Each row is a point on a landscape with many valleys, with its height.
From any point a ball rolls to the lowest of the 2 points nearest to it. It stops when none of these is lower. Distance is the straight distance between rows; heights are no part of it.
(686): [ 36 155 135 167 100  69 121 129 105 187 147 143 120 157 161  98 124  91
 100 161 127 105 134 116 130 158 114]  height 4.09
(197): [ 78 120 128 136  59 115  97 105 115 114 105 119 117 140  99  91 195  71
 104 184 142 127  83  80 117 130 188]  height 3.52
(322): [136 119  76 125 146 157 157  96 112  73 145 145 157 175  76 105 170 154
 137 120 151  99 112 126  98 138 150]  height 6.48
(193): [ 71 142 150 158  74  46 122 159 137 119 129 152 151 117 155  67 120 100
 114 186 137 134 125 107 134 176 126]  height 2.59
(737): [127 105 148 192 125 121 178  78 116 110 168 190  87 144 169 100 115 165
 103 153 168  84 106 125  62 141 120]  height 5.19
(617): [ 85 153 122 152 119  98 165 127 123 168 153  91 114 181 132 114 125  90
  66 121 119  70  90 108 154 184 118]  height 5.80
(374): [140 130 196 142 104 122 109 142 122 162 163 154 121 110 196 116 120 122
 133 158 133 159 128 119 106  90  94]  height 4.58
(950): [120 110 126 128 120 184 106  81 154 141 154 198 112 143 118 105 189 130
 125 150 140 101  89 110 125 105 176]  height 3.15
(373): [168 130 150 118 150  64 118 168 150  99  99 101 173  87 146 117  86 103
 127 123  84 165 142 128 149 144 106]  height 3.03
(940): [136 151 141  88 112 158 159 143 119 113 141 170 107 133 143 147 120 117
 134 168 132 110 134 170 160 108 142]  height 1.63
(243): [ 59 124  99 147  59 100 132 119 119  78 127 129 138 150  92  87 162  89
 119 179 149 120  99 100 115 169 178]  height 3.83
(677): [151 156 143  97 123 182  85 149 178 134 135 142  93  81  81 137 129 154
 134 114 118 134 107 127 171 127 170]  height 7.03
(660): [136 128 182 132 120 177  96 124 155 169 158 189  93  95 185 142 124 169
 149 154 139 146 123 124 104  89 118]  height 4.33
(868): [161  79  91 105 116 136 132 149 123  97  78  86 150  75 137 193 111 115
 176  99 142 165 185 156 146  81 139]  height 2.23
(461): [160 135 153 109 150 168 104 140 158 171 177 129  79 123 136 140 104 131
  94  84 118 122 105 127 156  97 123]  height 1.34
(233): [175 128 137 100 131 143  97 148 114 145 134 115 126  95 163 168 110 142
 153 107 123 172 151 135 123  76 110]  height 2.65
(881): [103 136 159  82 104 103 105 146 101 127 108  89 158 131 112 134 124 101
 145 163  90 180 184 158 163  91 101]  height 4.85
(208): [101 154 135 105 107 100 163 154 103 109 124 114 140 147 108 127 118  93
 123 151 105 126 148 157 176 142 117]  height 2.64
(524): [164 145 165  83 114 148  69 166 184 130 131 117 117  51 118 155 105 146
 156 125 100 167 142 124 150 115 147]  height 6.96
(645): [157 126 152 158 129 167 120 122 136 137 155 159 120 122 130  80 156 147
 122 102 142 128  90  99  89 139 145]  height 3.89
(73): [146 129 130  88 135 177  59 119 147 161 162 129  94 118 128 154 129 157
 154 104 121 163 146 122 131  63 113]  height 3.04
(784): [151 137 131 126 172 181 150 106 159 146 143 201  86 131 141 147 137 159
 126 125 137  83  99 143 119 127 141]  height 2.22
(491): [142 142 117 129 137 126 195 109  88  98 131 162 114 141 173 166  95 155
 140 168 144  99 145 169  90 132 111]  height 1.99
(937): [ 80 141 146 137 115 114 136 120  88 172 159 133 116 176 157 108 130  92
  91 140 111 118 119 134 144 115  95]  height 4.40
(276): [133 112 116 118 140 189 131 105 144  99 121 198 142 132 111 121 185 182
 180 157 159 123 126 128  77 129 171]  height 6.66
(43): [ 69 138 149 139  81  75 121 130 137  78  86  89 173 128  64  78 165  91
 130 181  92 138 159 130 136 173 167]  height 2.48
(804): [128 142 143  89 113 185  80 160 188 136 120 144 110  48 129 198 118 183
 174 154 104 172 137 138 144 124 143]  height 6.88
(965): [145 160 131 150 136  93 187 143 121 129 154 101 118 148 138 120  93 119
  77 109 128  80 101 128 141 180  99]  height 5.65
(830): [161 124 116 104 152 119 158 162 129 140 122  68 118 151 110 133 109 103
  93  82 153 114 116 127 192 130 103]  height 3.20
(747): [175 114  91 114 126 153 111 131 121 168 108 118 120  77 192 216 100 166
 158 107 135 157 166 137 115  66 133]  height 2.26
(129): [140 121  75  87 184 185 108 103 164 152 111 179  98 129 113 195 125 177
 150  94 141 126 124 156 156  84 131]  height 1.61
(956): [121 113 103 125 149  76 141 156 114  94  78  51 166 140  63 110 124 105
 131  92 127 140 160 133 167 161 105]  height 1.06
(695): [ 90 143 149 129  96  87 152 150  93 106 115 136 178 110 173 138 100 117
 167 196 112 144 171 159 107 138  92]  height 4.03
(684): [ 32 148  82 136  91 103 122  98  93 121 116 110 134 176  97 112 162  77
 113 179 124 104 120 105 136 162 160]  height 3.55
(454): [139 113 172 162 141 185 100 106 163 174 159 195  97 109 161 107 147 168
 131 112 147 131  96 114  90 106 137]  height 4.12
(191): [155 130 132  97 123 173 140 166 165 117  99 142 122  52 143 195 111 153
 165 139 121 141 150 162 141 132 155]  height 6.95
(253): [ 61 136 152 146  67  65  81 119 127 135  92 105 139 134  95  73 168  73
 104 184 117 152 121  75 140 152 163]  height 3.13
(185): [ 87 162 105 145 106 100 183 127  96  83 149 155 128 158 139 128  96 134
 124 175 140 100 131 162 115 162 112]  height 2.55
(292): [146 125 130 123 147 196 121 132 153 124 102 174 134  85 133 153 167 203
 191 148 144 149 132 123  72 140 162]  height 6.73
(566): [100 145 142  97 122 117 108 123  84 159 137  99 132 171 124 117 132  99
 115 134 101 159 147 132 160  88  99]  height 4.63
(904): [102 143 132 125 162  45 131 162 161 104  88  92 184 122 113  95  92 101
 113 131  76 139 163 129 164 185 110]  height 3.14
(625): [116 110 184 182 109 126 137 111 110 167 164 166 106 137 183  87 118 124
 102 131 132 117 101 132  97 104  95]  height 4.82
(137): [158 120 147 165 132 140 148 109  98 116 138 159 135 123 175 119 134 170
 161 146 150 148 135 122  45 128 108]  height 4.55
(434): [141 133 134 107 119 182  89 106 135 134 150 147 116 141  92 106 176 132
 137 133 128 130 111 120 141  90 155]  height 3.41
(365): [153 113 124 151 173 147 166  81  94 140 148 160 117 168 163 130 124 155
 122 105 135  95 121 140  83  98  85]  height 2.00
(19): [156 145 138  99 126 113 159 170 119 106 116 122 124 108 145 151  88 103
 125 134 114 126 142 167 160 132 117]  height 2.17
(718): [144 121 154 137 167 178 129 100 166 182 166 181  72 132 161 155 111 162
  97  90 116  80  97 148 129  97 119]  height 1.86
(363): [ 72 156 122 154 135  39 115 159 162  96 114 112 179 131 115  81  92 117
 119 151  98 122 146 123 132 223 136]  height 2.53
(86): [152 123 142 149 139 134 122 118  82 139 141 129 151 138 146  97 147 137
 154 110 136 164 136 117  78 108  92]  height 4.31
(20): [149  85 144 171 172 164 146  67 135 156 151 206 116 158 164 121 144 172
 130 111 139  85 111 135  61 103 119]  height 2.41
(976): [156 116  91 123 168 173 128  83 142 120 136 176 149 157  77 117 190 160
 147 104 138 103 104 117  92 112 157]  height 6.57
(537): [ 80 113 127 159 115 138 155  88 127 167 162 115 110 189 153 113 139  75
  64 125 116  66  56 110 135 141 134]  height 5.92
(93): [127 126 141 123 130 192  92 139 163 157 106 164 116  59 164 203 141 213
 183 169 125 169 129 121  93 131 142]  height 6.81
(745): [182 120 113 112 166 125 147 153 117 145 128 106 100 119 150 171  86 121
 105  74 152 120 123 137 157  98  94]  height 2.85
(558): [103 134  78 120 122 135 145 107  95  97 130  98 149 180  72  97 171 113
 120 131 132 101 108 123 135 143 146]  height 6.38
(751): [ 80 111 116 136 120 138 125  75 123 163 134  76 124 196 109 121 173  64
  73 128 109  89  61  80 132 136 146]  height 6.03
(654): [157  95  72 112 129 144 109 151 136 135  78 100 111  86 144 214  85 131
 162  83 157 160 170 137 164  57 147]  height 1.71
(25): [ 16 156  82 187 103  67 109 120 113 158 157 135 124 163 138  97 112 123
 111 151 161  83 136 118  94 195 138]  height 3.62
(224): [180 140 167 120 127 114 103 161 145 116 135 108 147 101 115  97 122 111
 122 112 112 162 123 109 151 135 130]  height 2.52
(505): [157 117 124 116 150 140  97 108  91 139 127  86 140 153  91 100 161 123
 132  86 134 161 136 112 129  91  96]  height 4.02
(512): [188  99 111 117 131 133 150 163 150  67  88 110 164  55 115 153 118 139
 166  90 119 151 161 145 110 147 147]  height 2.94
(438): [162  86 105 129 105 104 169 153 145  57  89  95 190  53 150 179 111 125
 170 132  94 152 185 173 100 152 132]  height 3.31
(287): [ 87 117 150 209 125 100 161  87  93 141 165 155 105 152 170  89 109 141
 101 134 147  87 104 126  73 143  90]  height 5.02
(857): [182 148 136 145 143 122 180 149 130  99 143 142  99 115 144 127 100 145
 107 114 144  97 104 129 110 169 125]  height 5.51
(376): [ 44 161  97 164  93  74 138 132 114 101 152 141 143 154 126 102 106 129
 128 167 150 111 136 139 107 195 133]  height 3.12
(229): [113 115 136 115 104  94 158 155 128  63 102 112 184  98 132 139 122 110
 168 160  92 150 176 172 122 155 113]  height 3.68
(87): [181 109 114 117 157 155 112 152 138 109  94 107 140  70  83 134 142 158
 168  68 151 161 135 111 118 125 150]  height 3.33
(8): [186 107  91 143 146  85 165 161 115  64  93  89 164  97 126 144  86 135
 147  78 143 141 143 127 102 163 116]  height 2.43
(643): [ 68 143 131 130 114 109 102  98 107 174 116  62 122 181 100 115 162  62
  72 150  95 124 102  76 150 149 151]  height 6.15
(823): [ 94 143 164 129  80  86 111 142 127 130 125 130 144 134 122  83 142  85
 110 181 109 147 124 105 157 140 145]  height 3.16
(125): [159 107 111 109 163 150 137 113 132 164 147  73 119 166 105 118 141 109
  89  68 149  93  87 114 177 115 109]  height 3.48
(892): [150 114 127 144 174 122 157 114  84 167 143 105 111 159 167 143  96 131
 100  66 136 112 121 140 130  95  61]  height 2.47
(968): [175 105 106 125 150  94 143 170 118  94  84  63 158 110  94 128 108 108
 137  69 150 152 141 120 150 138 109]  height 1.83
(711): [129 105  50  96 161 163  97 118 159 154  82 141  91 100 138 229  99 173
 161  87 150 146 146 142 164  64 132]  height 1.05
(672): [114 126 137 124 115  83 127 146 125  70  93  79 179 121  60  91 148 110
 145 139  96 152 159 138 141 164 132]  height 1.89
(245): [175 124 103 121 172 149 173  96 103 130 115 162 103 127 173 186 111 166
 143 121 137 103 142 157  94  97 108]  height 1.53
(246): [ 58 165  94 123 112  87 146 134 108 120 113  93 147 168  85 111 126  89
 114 152 104 108 153 138 163 183 142]  height 3.11
(142): [151 142 142 186 129 101 173 124 116  81 160 146 113 130 146 102  92 166
 107 133 158 109 109 112  67 180 116]  height 5.37
(183): [145 131 140  75 119 168  61 104 137 132 145 103  98 143  76 123 155 134
 129 134 120 147 148 137 163  54 141]  height 3.39
(837): [141 109 145  74 123  84  96 152 122 109  89  68 154 111 119 159  99 100
 136 126  92 186 187 150 173  72  99]  height 5.01
(729): [129 128 150 125  94 159 153 131 131 114 139 188 124 127 150 118 140 130
 146 184 155 113 121 141 117 122 147]  height 2.09
(821): [156 136 166 133 130 123 118 144 128 160 164 105 119 143 141 100 122  97
  85  95 109 139 103 111 149 128 110]  height 1.97
(252): [154 112 127  74 132 109 101 156 119 135 114  75 110 132 120 160  84 105
 113  94 129 170 162 135 190  67 101]  height 5.17
(513): [ 46 157 129 159 115  36  92 148 156 153 114 130 161 133 134  74 114  96
 116 167 114 121 158  93 135 205 147]  height 1.68
(448): [175 103 119 110 167 159  90 114 141 157 134  80 111 141  93 120 141 132
 123  55 157 133 112  97 156  81 103]  height 3.75
(200): [143 139 104  95 159 192 137 125 160 126 110 186 103 108 110 171 138 176
 158 118 130 117 118 159 135 128 154]  height 2.02
(852): [133 100 122 158 141 163 140  74 135 152 166 182 126 178 127 105 164 124
 108 115 132  74  79 118 105 111 139]  height 2.81
(681): [124 145 131 115 111 120 115 120 107 125 119  72 138 159  69  94 165  93
  95 132 110 126 116 106 158 139 153]  height 6.27
(963): [180 132 124 136 166 178 113 140 150 135 130 145 110  95 109 128 148 175
 145  74 141 143 108 105  99 139 143]  height 3.63

Where does a ball stop that starts at each point below?
(86) => (245)
(837) => (245)
(183) => (711)
(434) => (245)

Call two points neighbours if one is among the 2 nearest of the other. Go from one point of each pair to the other, from neighbour to neighbour, staying as low as possible. Name the highest point that can't be avoided.
(956) / (711) => (512)
(513) / (245) => (434)
(513) / (253) => (904)
(711) / (461) => (784)
